Points, in no order, along strands that fork and pass close to each other.
(in the rows, 100 means zero)
Points whose rows are less than 98.5 apart are linked; no others are. Some points are linked to none.
q_462: 101  99  63 140  74 131  67  85  61  93  88  88  94  64  79 114  86  94 171 121  80  93  62  78  75
q_48:  91 106  59 130 100 144  91 107 114 113 120 121 121 110  91 108  91  84  72  74  87 107  85  86 136
q_761:  92 149  62 130  63 111  49 112  64 117 112 108 100  16  99  75  62 127 107 100  96  99  74 106 135
q_20: 108  51 108 102  81  95 145 126 114 116  88 136 115 146  84 113 109  80  85 110 139 114 135 103  71
q_801: 122  80 130 108  93  62 125 127  93  97 103  79 147 155 131  99 115  88  66 102  61 107 131  81  67
q_929:  65  98  98  88 142  79 104  72  84 127 107  87  85  94 109 101 126 112 100  59 132 105  77 130  72
q_695:  94 112  65 124 112  94  66  67  58 134  78  86  86  54  94  91 104  77 155 104  67  76  58  78  75
q_910:  89  76 130 102  77  96 121  86 133 101  76 100  96  94  98 128 112  46 135 112  94 107 104  47  98
q_800: 118 117 123  98 106 118  51  98  86 143  40 117  12  21 111  67  73  93 107  94 104  96  75  86  88
q_652: 128  79 113 110  51 116  93 116 102 126  51  44  73  84  95  69  97  72  64 144  88  60 135  55 100
q_872: 102  85  68 137  89 150 106  87  86  77 107  96 117  92  95  96  93 132 152 129  94  84  82  74  68
q_668: 116  68 111  99 113  61 117 139 140  91 112 121 150 169  83 115 102  97  85  99  86  99 144 144  75
q_552:  85 126 124  97 109  90 107  68  66 114  94  91  78  94 128 101 104  81  90 102  87 112  79  68 135
q_451: 112 109 100  62 144 129  90  68  95  77 126 119  96 115  70 130 123 107  46  94 116  93 141 113 107
q_384: 114  63  92 116  95  84 124 142 148  91 115 128 130 162 101 128  97 101 109  74  95 119  97 130  86
q_455: 134 112  87 136 109 111  42  74  92 153  69 101  89  38  84  87 100  86 138  90  53  98  70  73 111
q_985: 103  75  89 101  79  79 105 128 156  91 110  83 144 130 101 110  79  89 161 139 109  86 105  96  92
q_846:  53 143 106 110 119  90 118  79  60 115  79  81  75  36  88  86  86 140 118 114  97  95  54 126  92
q_826:  94 100  95 137 120 131 104  90 104 139 106 118 124 112  90 109 110  88  36  51  68 125  83  95 113
q_595:  93 110  52 129  90 140 101  97  71  88 116 112  99  77  94  87 100 133 120  83  97  96  75  86  74
q_715:  91  90 102  87 104 117 111 123 158  91 110 102 161 158 106 110  81  82 130 122 102  79 100 109  79
q_281: 140 101 136  53  97  98 108  77  47  79 100 119  85  96 139 126 102 108 106 132 108 134  87  76 127
q_704: 129  95  60 103  88  73 111 123  82  72 125 111 141 112 103  91 108 121 124 112  88 105 124 108 110
q_40: 127  53 136  87 150 107  87  89 127  79 106  93 114 166  80 101 124 127  75  85 100  88 131 153  60
q_647: 104  91  73  88 119  32 100 108  99  98 133 121 108 117 109  88 128 111 108  41 120 106 112 153  68
q_712:  91 113  88 120  69  70  88  99  89  64 119  64 119  81 117 114  89 107 175 113  86 120  77 104  98
q_939:  95  74  64  92 105 123  82  89  68  83 123 148 126 114  93 152  86  98 128 133 115 137 122 122 119
q_19:  95 119  96 125  83  85 101  85  83 103  94  90 110  89 114 114  87  77 121  94  67 105  57  73 132
q_565: 139 128 112  77 114  76 129 107 105  75 132  52 133 133 125  98 110 105  97 121  79  88 111  69 110
q_540: 123 102  49  99  99 121 101 129  87  58 148 126 138 122  78 107  82 110 106 112  95  93 124 123 103
q_877: 116  79 117  90  91 133 111 100  99  79  54 116  31  94 101 107  77  73 114 118 112  93  74  55 102
q_696: 117 113 148  79  67 128 126  80  86  62  82  66  67  83 126 120 129 100  68  94 112 111 146  98 111
q_570:  56 137  78  83 126  73  92 116  80 155 126 124 102  70 132 109  91  86  74  44 105 104  76 121 117
q_67:  94  87  74 135  86  92 130 121 118  73 126 102 126 126  98 126 102  91 102  66  86 124  79  98  86
q_829: 121 101  85  57 149  51 100  93 101 100 136 110  88 146 100  92 111 107 106  73 117  87 124 137  65
q_121: 107  97 101 104  96  77 118 101  85  79  98 129  77  98 120 146  98 110 146  68 114 142  45 108 104
q_56: 126 108  50  76 132  99  99 118 108  61 135 123 125 152  80  87  65 106  93 110 104  56 130 113  92
q_742: 116 137 131  99 116 119 109  99 147 106  83  67  59  89 100  83  84  95  49 110  90 119 124  82 156
q_774:  78 117  54 104 112 112  71 102  84 109 122 132 101 102  98  95  84  77  85  84  97 100 112 103 150
q_396: 146 144 130 108 125  98  67  87  88 135  42 111  45  22  89  70  91 107 117 103  82  90  60  85  97
q_574: 106 148 112  51 147 129  81  86  64 121  93 127  72  77 111  87  70 129  67 110 111 104  62 130 146
q_397: 105 139 122  74 107  72 121  92  90  75 109  75 101 103 108  99  99 101  82 120  90  96  90  63 158
q_225:  45 132  97  95  94  78  98 124 112  99 103 115  65  44  90  68  89 139  96  83 145  71  71 130 127
q_130:  88  83 125 119 112 134 140  86 135 108  97  98 144 129  80 135 110 108  82 120 106 115  85 111  81
q_526:  84 114 106 101  86  43 113  95 113  86 117  84 109  75 110  84 145 131 142  63 101  93 110 107  70
q_505:  62 129  68 124  92  97 110 102 102  89 101  97  85  57  69  76  99 141  92  65 119  87  67 136 102
q_959: 109 105  75 120 160 130  97  96  96 135  83 117  95 118  66  79  71 109  41 109  97 113 110 110 153
q_667:  53 100  98 110 106  63  94  91 107 114 107  98  85 118 107  77 125  94  93  52 121 108  83 110  86
q_936:  44 119 100  84 116  91 106  82  63 100  77 112  68  51  94  98  86 144  94 116 124 114  38 143 111
q_900:  96  90  43 112  97 126  78 113  71  94 134 111 151 112  83 162  66  68  97 145 103 128 115 120 117
q_491:  91  96  56 120 102  90  84 108 105  82 112  74 123 133 118  62  78 117 155 112  84  60  91  91  69
q_722: 118  67  81 122  88 135 122 107 105  69 108 124 116 102  88 131 102 125 145 110 116 114  99  94  79
q_306: 153 125 143 102  92 104  71  91 132 140  58  36  74  59  96  93  88 104  91 140  81  85  88  53 147
q_287: 152 103 130  71  87  96 137 120 100  77 111  78 122 104 122 118 116 109 117 143  96 100 100  59 103
q_538:  91 112 140  79 101 104 100  75  90  85 108  81  57  83 113 106 137  95  52  65 133 113 116 108 114
q_141: 104 115 116  90 104  83 106  99  86  92 106  69 118 139 129  78 133  95  47  98  67  95 150 110  79
q_600:  80 111  52 145  66 140  49 114  71 117 112 114 103  43  95 104  72  91 111 107  91 131  82  86 130
q_784:  68 129  79  88  80 108  53 106  53 124  92 118  84  25 127  98  38 106 120 104  87 109  28 128  86
q_423:  85 135  64 134  89  58  66 121 104 138 109  80 110  68 110  36  78 104 119  75  84  72  99 102 115
q_270:  85  91  97 129 101  34  97 110 128  93 126 103 106 145 102  89 119  96  88  25  90 101  85 128  74
q_830:  70  93  55 139  60 139  79 107  77  82 117 115 110  74  89 110  92 103 120 101 108 117  96 101 111
q_984: 121  80 124  97  61 104 143 131 121 121  82 107 142 121 100 110 115  71  97 135 121  98 124  84  58
q_673:  85 133  82 114  72  93  69  97  80  77 123  69 105  68 105 115  64  94 139 117  78 104  54  87 125
q_174:  83  90  67 105 155 103  90  95 105  91 121 114 113 158  55 114  62  97  65  71  91  81  88 149  94
q_539:  86 105 157  95  82 141 130 102 147 134  84  71 128 114  95 111 103  49  45 115 105  94 124  98  98
q_248:  94  89 123  79 139  81 105  64  88 110 101  65  90 131  93  99 145 109  60  53 123 105 106 149  71
q_39:  52 131 122  58  83  61 101 114 103  79  90 120  54  51 109  64 101 125 122 100 138  73  84 113  93
q_488:  69 114  73 117  88  50  91 107 110 102 104  80 100 104 110  50  85  98 138  92  81  72  84  93  85
q_421: 101 111 148 112  88 145 126 105 146 130  67  55  96  99  94  95  96  77  16 103  85 107 131  93 146
q_41: 103  65  98  72  98 112 103  98  75  85 109 152  94 115 115 148 113 103 127 125 129 134 117  98 129
q_322:  70  89 109  89 101  98  81  56  77 101 114 113 105  80 118 109 153 130 133  91 112 124 112 107 103
q_988:  89 145  74 130 100 146 103 110  90  87 105 104  79  55  76  81  94 153 116  68  89  98  50 100  97
q_23: 113  73 120 109  68  57 135 120 110  85  89  91  90 133 127  91 113  60  76  94  85 101 138  78  73
q_588: 120  87  99  98  64 134 113 101  90 105  73  56  79 107 121  65 103  78  58 131 102  74 170  82 100
q_653:  77  71 108  96  93  59 120 111 123 100  76  81  69 145  97  93 101  39  54  94 112 104 147 102 101
q_289: 127  91  93 115  85  77 131 115 100  76 120 108 113 105 112 143 104 113 158  73  76 148  69  93  96
q_866: 105 100  53 102 106 130 108 107  92 126 107 111 156 131  78 127  62  64  87 147 103  84 101 107 114
q_892: 115  71  90 100 100  64 122 118 109  80 118 113 131 138  85  94 136 118  89 107  93 104 151 110  91
q_508:  86  74 119 126  77 137  94 133 139 106  98 116 175 148 111  93  87  95 104 125 102  70  98 107  47
q_98:  85  75  99 102 113 146  87  93 120  98  81  79  35 118 122  57 101  99  72  81 121  77 138  99  62
q_848: 101  57 113  99 127 145  97  80 131  78 106 100 135 144  70 121 118 130  72  84 119  97 105 130  73
q_466: 130 137 145  66  80 121 119  81  46  67  81  90  71  73 136 104 110 125  77 122 101 107 101  77 107
q_741:  97 143 111  49 139 136  85  78  83  91 113 119  78  88 104  95 102 120  58  99 117  93 113  98 136
q_669: 117  97  65  74 127 119  80 117 118  94 131 126 109 141  91  89  61  73  71  95 104  67 126  81 103
q_676:  88  83  82  99  74  90 102 123 133  95 107 125  98 112 103  90  94  68 104  89 112  86 114  59 116
q_558:  85 103 100 114  98  83 105  73  64  94 109  87 147  84 104 103 154 126 112 108  90 113 131  97  93
q_822: 145  69 128  60 107 116 112 103  79  99  96 133  89 113 143 140 100  95 122 130 120 146 115  63 118
q_146:  80  73  84 142  92 119  99 131 105  82 106 105 160 146  84  99 102 124  91 102  86  90 109 128  69
q_101:  74 130 110  55 115 106  86  98  73 132  87 138  79  46 124  72  68 141  77 109 116  94  49 131 120
q_973:  85 141 111 108 133 103  92  81  93 136  57  80  59  34  95  67  86 131 137 105  92  78  55  94  84
q_176: 114 121 104 116  70  64 120  94  76  83 106  92 113  71 105  88 145 123 120  94  72  93 102  65  80
q_35: 104 104  98 107  96 112  90  98  92 122  94  82 100 109 107  53 110  91  39 113  83  87 146  82  97
q_224: 128  47 101  69 158 101 103  93 115  95 112 112 111 159  52 104  95 132 103 122 105  94 140 150  76
q_749:  81  88  87 127 103 128 123  88 117  86 117  97 145 117  90 162 110  96 106  93  96 139  79 125  97
q_838: 110  76 141  87 104 102 104  61 102  77 103  49  77 114  91  93 145  88  43  44 141 104 121 142 111
q_592:  61 113  93 135 117  45 111  93  87 143  56  97  59  72  90  58  98  83  89  91  94 103  88  99 110
q_817:  80 105 119  91 110  91  97  67  69 104  93 132  51  86 117 133 105  91 117  49 106 131  31 101  92
q_922:  74 133  47 114  86  92  68 117  74 127 130 107 110  71 113  64  71 102 104  96  94  79  94 104 137
q_564: 100  58 122  74 100  70 105  96 123  81 102  99  83 140  81 116 114  61  45  85 130  99 167 131 106
q_947:  80  66  64 140 100  99  89 119  99  82  99  84 141 143 104  84  90 129 132 125  82  84  94 120  47
q_15: 101  79  97 105  82  87  99 116 130  88 107  72 128 107 109 114 100 113 187 134  84 119 104 110 101
q_871: 146 144 145 101  94  97  91 108 121 109  74  48  59  54 104  68  80  95  77 102  71  96 102  66 149
q_337:  87  64 123  96  73 118 119 102 150  98  94 133 105 105 100 138 121  76 143 101 138 112  96  77 101
q_434:  82  83 157 109  78 119 137  85 158 122  78  86 126 103 104 113 112  48  85 102  84 104 103  70  68
q_644: 149  75 127  99  65  89 136 127  97 103  95  78 122 109  96 103 119  94 117 150  99  84 114  50  73
q_77: 102 105  97  56 121 116  79  97 114  87 122 117  84 133  72  98  90  80  46  93 106  68 158  95 109
q_116:  82  49 123  78  85 112 101  92 147  75 117 131 103 118  76 137 129 100 107  88 147 115 109 106 115
q_969: 130  98 123  90  98 107  62  91 100 124  53 113  24  70  97  76  70  64 115 112  90  82  78  45 108
q_991: 132  35 123  76 111  77 125 111 117 113 105 117 111 148  65 136 128  76  76 108 128 127 158 132 105
q_682:  74 119 130  66  95  44 105  89 106  85 103 110  79  63 127  81 128 133 133  96 127  91 107 113  76
q_223: 138  75 108  52 160  81 106 100 117  81 118 113  79 158  80 120  98 109 121 105 109 104 148 138  99
q_65: 164 129 114 117  86 104  58 105  87 133  52  88  68  31  87  74 122 102 108 109  59  83  84  64 112
q_253: 113 100 124 107  73 122  92 100 125 116  58  55  85  60  81  82 109  76  94 145  81  72 107  40 113
q_811:  72 127 103  79  95  99  81  71  56 121  84 132  74  67 136 115  66 102 123  81  88 127  16 101 105

A fork is a point with three links. Follow the links from the first point to the second and name the forks in between, in order.
q_384; q_829 | q_67
q_101; q_922 | q_396, q_872, q_595
q_712; q_595 | q_922
q_56; q_947 | q_396, q_872, q_595, q_922

A fork is a point with three links, a tip a point with one. Leave the first point through the second and follow the links. Name the first fork or tip that comes.
q_801; q_141 | q_116
q_667; q_270 | q_67
q_270; q_667 | q_866
q_565; q_397 | q_922

Follow the links from the first point to the second, and from the first to the third. Name the last point that the two ways share.
q_121; q_462; q_838 | q_67
q_40; q_811; q_936 | q_67
q_988; q_936; q_877 | q_396
q_985; q_462; q_558 | q_595
q_826; q_565; q_800 | q_922
q_877; q_595; q_384 | q_396
q_451; q_39; q_947 | q_595
